Points on a hilly landscape, in no order, each with its height.
A ball rolls from a point to the lowest of its 2 nearest points, and stops where none of them is lower. Distance is the straight distance between rows; heights are no part of it.
Tar (h 159): [135 120 174 119 140 170 144 166 182 194  90 140 137 110  85 149 106 104
 124 109]
mebob (h 248): [140 101 148  83 114 136 122 107 119 122  97 121 143 138 159 105 131 181
 102 111]
Gova (h 409): [ 80 180 110 112 139  95 165  53 150 113 115 121  76 105 166 128 200 152
 105 129]
liba (h 547): [ 96 137 144 141 167 165 136  91 161 169  84 153 180 124 102 120 127 147
 131 133]
taso (h 120): [101 170 163 129 149 154  95  77 121 123 127  66 103  98 151  98 167  89
 134  63]
meb (h 157): [ 83  99 137 110 109  76 151 155 133 115 156 199 131 131  81 151 150 145
 118 172]
Sev (h 526): [127 124 118 165 135  86 135 170 111  98 185 137  95 111  92 163 126  83
 103 141]
zof (h 221): [114 184 171 115 143 152 103  55 139 109  87  73 102 120 185 116 165 110
 120  89]
noru (h 404): [167 135 126  81 106 176 114 179 157 179 129 170 142 185 126 160  73 119
 175 173]
fel (h 301): [114 127 143 164 164  72 118 122 152 117 146 102 147 130 134 133 119 119
  79 119]
volo (h 296): [156 112 117 119  98 159 109 160 109 151 143 111 110 130 140 118 114  94
 163 102]
beva (h 473): [100 152 126 125 144 131  94 139 162 132 146 168 137 142  63 175 145  77
 138 150]
vudaf (h 558): [126 143 114 185 137 110 136 179 120  70 162 174  96 115  59 184 121  79
 114 156]
lod (h 244): [140 128 123 156 160  76 125 102 123 104 147  81 161 128 175 124  90 129
  76 122]
gipek (h 458): [168  97 101 187 117 114 188 171 120 146 117 138 118 104 142 106  96 177
 117 132]
sede (h 202): [141 125 148  96 128 115 117  74 116  79  88  76 141 136 175 105 121 182
  93 111]
litum (h 461): [125 129  88 126  82 176 142 128  92 140 128 143 131 124 136 103 145  78
 218 131]
Suf (h 561): [131 102 156 128 139 178 138 115 147 133  57 156 167 145 108 116  92 180
 130 140]
sak (h 544): [176  89 157 117 121 155 141 122 120 113  62 117 155 151 122 104  92 196
 115 137]
kem (h 685): [111 131  98 159 131 152 152 121 111 159 142 126 108  82 100 102 153  88
 160 109]
Gezit (h 57): [ 94  97 121 106 104  96 161 148 126 144 149 161 119  98  75 144 159 113
 129 139]
nev (h 700): [ 85 148 126 119 121 135  99  88 136 127 148 140 131 144 125 145 172  89
 164 137]
Fut (h 284): [125  87 124  61  65 120 149 145 100 148 134 130 116 122 129 116 161 127
 165 122]
tes (h 618): [104 131 123 144 119 176 136  82 123 163  87 130 160 117 128 103 146 127
 165 111]
ruban (h 552): [108 154 125 136 142  65 133  80 109 105 145  62 123 104 206 114 130 101
  95 107]
desop (h 72): [167  97 129 102 124  96 103 133 118 119 162 114 153 180 151 125 117 167
 117 145]
medod (h 401): [121 122 118  61  64 136 122 101  89 114 154 122  88 124 157 106 176 103
 186 102]
baped (h 509): [ 88 144 121 140 172 131 144 102 167 176 118 163 146 108  69 115 133 139
 132 142]
Natir (h 593): [134 116 157 172 154 195 153 126 156 147  54 135 152 112 107 122  93 148
 119 117]
Taba (h 407): [127 111 168 136 137 138 131 109 106 104  86  53 134 105 159 102 119 135
  87  77]
poge (h 233): [165  82 130  77  94 109 143 160 116 148 145 121 122 133 123 120 130 157
 128 121]
potal (h 489): [202  97 148 146 135 158 128 167  90 101  97  65 124 118 142 105  75 164
  96  90]
lafon (h 410): [214 130 135 135 146 115 107 202 137 144 147 148 115 161 138 143  75 184
  97 164]
zot (h 293): [108 113 163 146 141 132 161  92 129 143  86 103 145  85 114 107 139 150
 102  83]
pil (h 592): [102 155  97 188 155 107 127 142 110  58 163 135 128 108  59 156 140  72
 111 145]
Ves (h 518): [ 73 155 126 127 139 111  79 109 136  80 168 166 136 153  75 167 162  86
 128 157]
vavo (h 203): [123 108 143 108 112 136 127 167 130 163 147 142 118 127 107 157 145  86
 143 111]
Gobeg (h 365): [133 114 102 153 101 133 124 157  85 121 154 135 109 133 127 125 138  82
 174 126]
nik (h 652): [ 95 148 111 182 143 149 138  89 111 147 122 108 145  97 120  94 141 108
 165 103]
livu (h 275): [131 130 136  91 105 149 138 185 140 160 143 147 117 144  94 177 115  65
 163 149]
Mabab (h 227): [106 107 143 122 124  95 170 107 121 132 132 105 136  92 136 108 144 144
 105  90]
Fon (h 476): [152 153  83 191 120 175 125 197 112 135 139 138  77 103 125 138 121  71
 170 126]
dob (h 250): [140 103 160 109 121 157 142 156 156 177  99 166 150 130 113 150 101 147
 120 129]
Damul (h 406): [185 103 145  89  95 192 130 168 124 172  83 113 128 135 136 128  97 128
 151 102]
Dimom (h 465): [ 75 144 139 108 181  99 124 105 170 161 131 149 143  93  61 134 154 148
  99 140]
nulu (h 411): [ 78 151 147 128 152  76 137  83 158 118 138 148 145 118 139 122 143 154
  86 137]
gudum (h 383): [ 79 158  75 165 175 100 132  87 126 102 152 119 137  92  57 123 175 102
 127 152]
Guzo (h 554): [132 141 144 174 160 149 102 114 142 135 126 118 163 154 139 116  98 128
 131 117]
mavan (h 421): [ 83 131 151 142 180  70 132 140 161 149 157 165 138 103  72 145 130 138
  81 143]
nesu (h 158): [128 126 160  86 137  84 121  93 146  89 110  96 143 142 174 116 114 202
  52 113]
nis (h 378): [ 90 159  96 106 107  61 151  67 123  88 135 120  79 116 197 120 193 149
 114 145]
mes (h 524): [114 131 171 104 126 190 112  85 161 145  65 140 174 145 139 122 120 140
 148 118]
neneb (h 588): [102 156 102 166 143 120 101 125  97  74 168 125 116 114  89 145 157  58
 144 117]
rito (h 364): [111 126 159 159 170  77 135 138 157 152 145 112 127  93  94 143 122 120
  66 107]
sab (h 419): [186 108 104 154 129 129 138 155  72 124 156  78 114 119 156  90  83 149
 139  99]
rure (h 156): [108  89 138 131 124  75 164 139 113 134 153 139 119 106 107 133 140 148
 105 121]
Poba (h 370): [161 107 129 147 116 166 137 153  87 140 121  92 108 116 143  93  86 128
 147  86]
tuz (h 511): [221  95 138 106 127 138 126 140  72  94 109  50 117 125 125  91  91 192
  82 116]
far (h 450): [216 109  98 161 134 136 103 163  98 128 152  79 130 150 156 108  89 164
 111 125]
Gutal (h 279): [114 177 159 103 138 135 126  58 160 106  77  90  75 132 201 133 167 153
  96  89]
Foze (h 362): [203 138  92 176 121 126 138 195 156 146 107 149  94 111 169 123  90 187
 115 168]
zales (h 213): [105 101 119  92 106  71 141 126 110  98 154 179 134 160 111 126 150 157
 123 170]
mek (h 449): [175 112 156 104 127 220 123 159 142 149  52 118 146 148 125 131  69 129
 144 124]
Mafe (h 259): [ 59 161  99 132 129 108 118  81 112  20 152 183 135 128  77 145 175 111
 104 168]
vetaf (h 288): [176 127 100 172 103 160 164 196 155 153  78 163  89  99 152 127 105 176
 136 147]
Soza (h 481): [ 96 146 108 172 158  88 151  97 116 128 149  90 134  77 112 114 145 115
 107 110]
suvik (h 366): [108 127 164 120 140  95 136  77 126  92 101  73 123  97 178 119 135 132
  66  83]
fofiv (h 369): [141 117 161 130 153 117 117 186 166 170 149 178 117 141 114 168  99 128
 125 146]
Naka (h 557): [120 146 144 101 115 170 111  61 137 124  66 121 151 151 171 107 153 160
 143 115]
Semin (h 408): [121 129 108 110  99 153 109  99 108 137 123 130 144 150 152 105 149 104
 190 127]
zosa (h 423): [106 134 155 118 150 136 100 164 167 163 144 190 144 143  85 173 109  98
 131 159]
piva (h 348): [155 148 127 108 115 159 104 205 167 161 147 168 123 165 118 188  88  80
 161 168]
doma (h 340): [105 140  88 109 103  75 143  88  86  71 153  98 102 120 185 120 164 119
 129 122]
kat (h 434): [198 111 135 105 134 124  92 187 131 149 160 164 120 179 126 153 100 155
 134 175]
suloz (h 474): [205 117 110 139 122 145 106 187 112 143 155 114 110 164 145 136  94 130
 128 135]
bipe (h 323): [ 57 172  80 156 160 103 124  74 132  57 148 146 133 111  46 141 167 109
 121 178]
rutu (h 196): [ 77 129  88 146 112 102 149  95  95  47 155 175 131 125  88 134 149 119
 138 173]
mide (h 311): [112  90 107 149 131  55 164 151 109  97 174 171 141 137 110 134 102 154
 113 172]
rulas (h 278): [160 143 102 122 101 175 166 198 165 190  99 172  98 118 126 162  94 114
 160 163]
nide (h 440): [201 132 120  73 108 146 101 212 156 162 140 171 113 177 127 170  78 142
 141 173]
Ritaf (h 226): [116 140 137 145 129 126 116 101 109 131 137  74 125 106 149 116 148 100
 132  76]
seg (h 723): [ 80 158 106 116 132 156 120  82 130 146 128 117 126 114 101 122 188  72
 179 128]
raba (h 488): [153 116 169 103 129 198  95 120 143 136  59 107 175 176 139 128  91 151
 139 121]
Beg (h 123): [153 122 113 134 131  86  79 132 106  97 193 114 150 183 158 135 118 127
 122 139]
dosig (h 161): [158 150  94 149 109 147 149 203 178 161  92 191  87 103 141 154 112 141
 136 181]
nad (h 295): [110 126 118 124 113 107 129 104  86 103 158  92 108 110 166  94 156 117
 145  98]
vonuv (h 382): [203 114 120 158 148  87 138 178 130 122 152 119 130 146 147 137  63 182
  84 141]
gubu (h 357): [134 109 120  93  81 148 124  94  90 131 123 106 121 124 158  86 156 131
 180  97]
bodum (h 437): [ 94 158 109 169 168  98 121  91 146 129 155 118 153 113 102 122 152 104
 113 138]
Limug (h 464): [119 120 129  99  95 108 102 160  98  81 179 131 111 157 119 158 155  73
 146 122]
totif (h 435): [121 111 109  81  84 109 106 127  71  84 175 120  97 132 133 124 176  94
 163 116]
Bep (h 367): [ 77 170 142  97 144  86 149  58 165 125 107 127 102 117 160 137 158 169
  69 134]
das (h 582): [135 116 122 150 122 190 154 141 119 181  93 122 140 106 128 110 126 105
 167 108]
gosiv (h 452): [158  93 166 133 130 168 128 133  83  87  73  65 111 110 137  89  85 143
 115  80]
kos (h 184): [127 132 109 144 136  70  99  96 114  85 173  91 134 158 181 118 109 109
 104 122]
Kugim (h 581): [ 72 158 149  97 162 163 103  63 182 166  91 164 168 140 119 122 144 137
 138 134]
rig (h 325): [102 170 154 111 155  92 156  59 159  96  82  82 101 112 189 127 157 160
  60 103]
nes (h 500): [134 104 115 179 131 138 165 134 127 142 106 141 141 113 129 106 113 153
 125 119]
Gude (h 182): [131  90 154  82  87  87 123 144 107 126 155 105 115 125 140 122 155 133
 112  95]
simo (h 380): [109 133 149 156 173 126 121 143 152 170 139  98 119  84  79 141 142 100
  96  90]
zumib (h 535): [139 142 110 164 117 190 135 172 119 178 118 130  93  97 120 129 119  79
 174 105]
pamu (h 715): [101 141 113 122 110 180 148  92 112 169 116 123 122  78  99 104 158  67
 200 116]
sef (h 520): [150 118 153 139 135 174 110 106 126 124  95  97 171 155 145 103 102 152
 138  94]
lakil (h 536): [114 114  98 171 120 114 154 104 119 131 145 135 148 134 143 101 141 147
 148 130]
nure (h 350): [153  98 124 146 135  69 157 163 124 124 154 142 135 133 136 127  96 171
  98 151]
Kivu (h 675): [ 80 147 119  66  95 144 110 103 149 140 127 162 147 157 130 141 158  97
 168 150]
porez (h 527): [187  92 131 104 129 139 131 118  98 104  97  79 156 141 136  84 104 204
  90 138]
sidor (h 418): [161 133  82 177 111 142 130 190  82  91 164 146  83 128 124 142 110  85
 165 134]
tera (h 281): [128 136 150 129 154 155 126 164 162 197 120 116 110  89  63 154 140  94
 135 111]
boza (h 115): [155 111 155  79 127  88 101 109 123 101 139  96 165 169 154 110 115 197
  82 139]
Geda (h 553): [ 91 153 103 136 114 146  99 110 112  61 153 156 127 147  92 161 169  61
 155 147]
seme (h 521): [ 89 167 113 163 164  99 133  65 122 116 145  62 132  88 161 106 139  99
 109 109]
dufum (h 496): [123 116 130 140 124  84 104 160 114  92 183 153 119 151 107 160 133 106
 126 150]
fis (h 614): [ 80 186 151  60 150 145 109  76 184 161  89 162 133 171 147 139 159 145
 130 147]
Kuv (h 351): [179 134 118 106  95 197 145 180 147 192  96 134 108 123 147 138  87 112
 169 141]
rarag (h 416): [207 107 121 163 128 146 155 176 133 140 104 136 124 119 140 105  79 195
 105 142]
relu (h 111): [ 97 110 148  96 105  96 123 136 120 132 155 127 108 119 125 147 174  98
 127 106]
gomo (h 585): [142 129 131 157 149 137 102 151 147 145 146 157 155 172 136 144  94 138
 144 139]
nafof (h 309): [170 117 156 144 132 148 133 180 159 157 114 161 116 140 139 147  93 152
 110 131]
Maki (h 294): [121  98 151  74 101 133 126 108 146 147 107 155 159 157 144 123 137 155
 133 125]
zosed (h 646): [ 74 163 143  44 118 144  94  84 171 162 120 181 161 182 145 150 140 119
 158 158]
Taga (h 611): [130 127 102 177 132 121  97 134 117 116 163 148 156 176 135 124 108 115
 156 158]
Bog (h 261): [101  94  88 139 101  73 153 119 104  75 149 157 142 127 119 122 145 146
 133 156]

Call two points neighbours if one is among the 2 nearest of the other. Go from one point of each pair to the other, from neighbour to neighbour, staying as low as possible. Name the highest point that can't be avoided.
rutu and taso => Taba
rutu and Gezit => Bog
relu and taso => nide
taso and desop => nulu
volo and gubu => litum

Where does a ball stop that starts at each point below?
fis => desop
pil => gubu
Natir => desop
pamu => volo
neneb => Tar
sak => taso
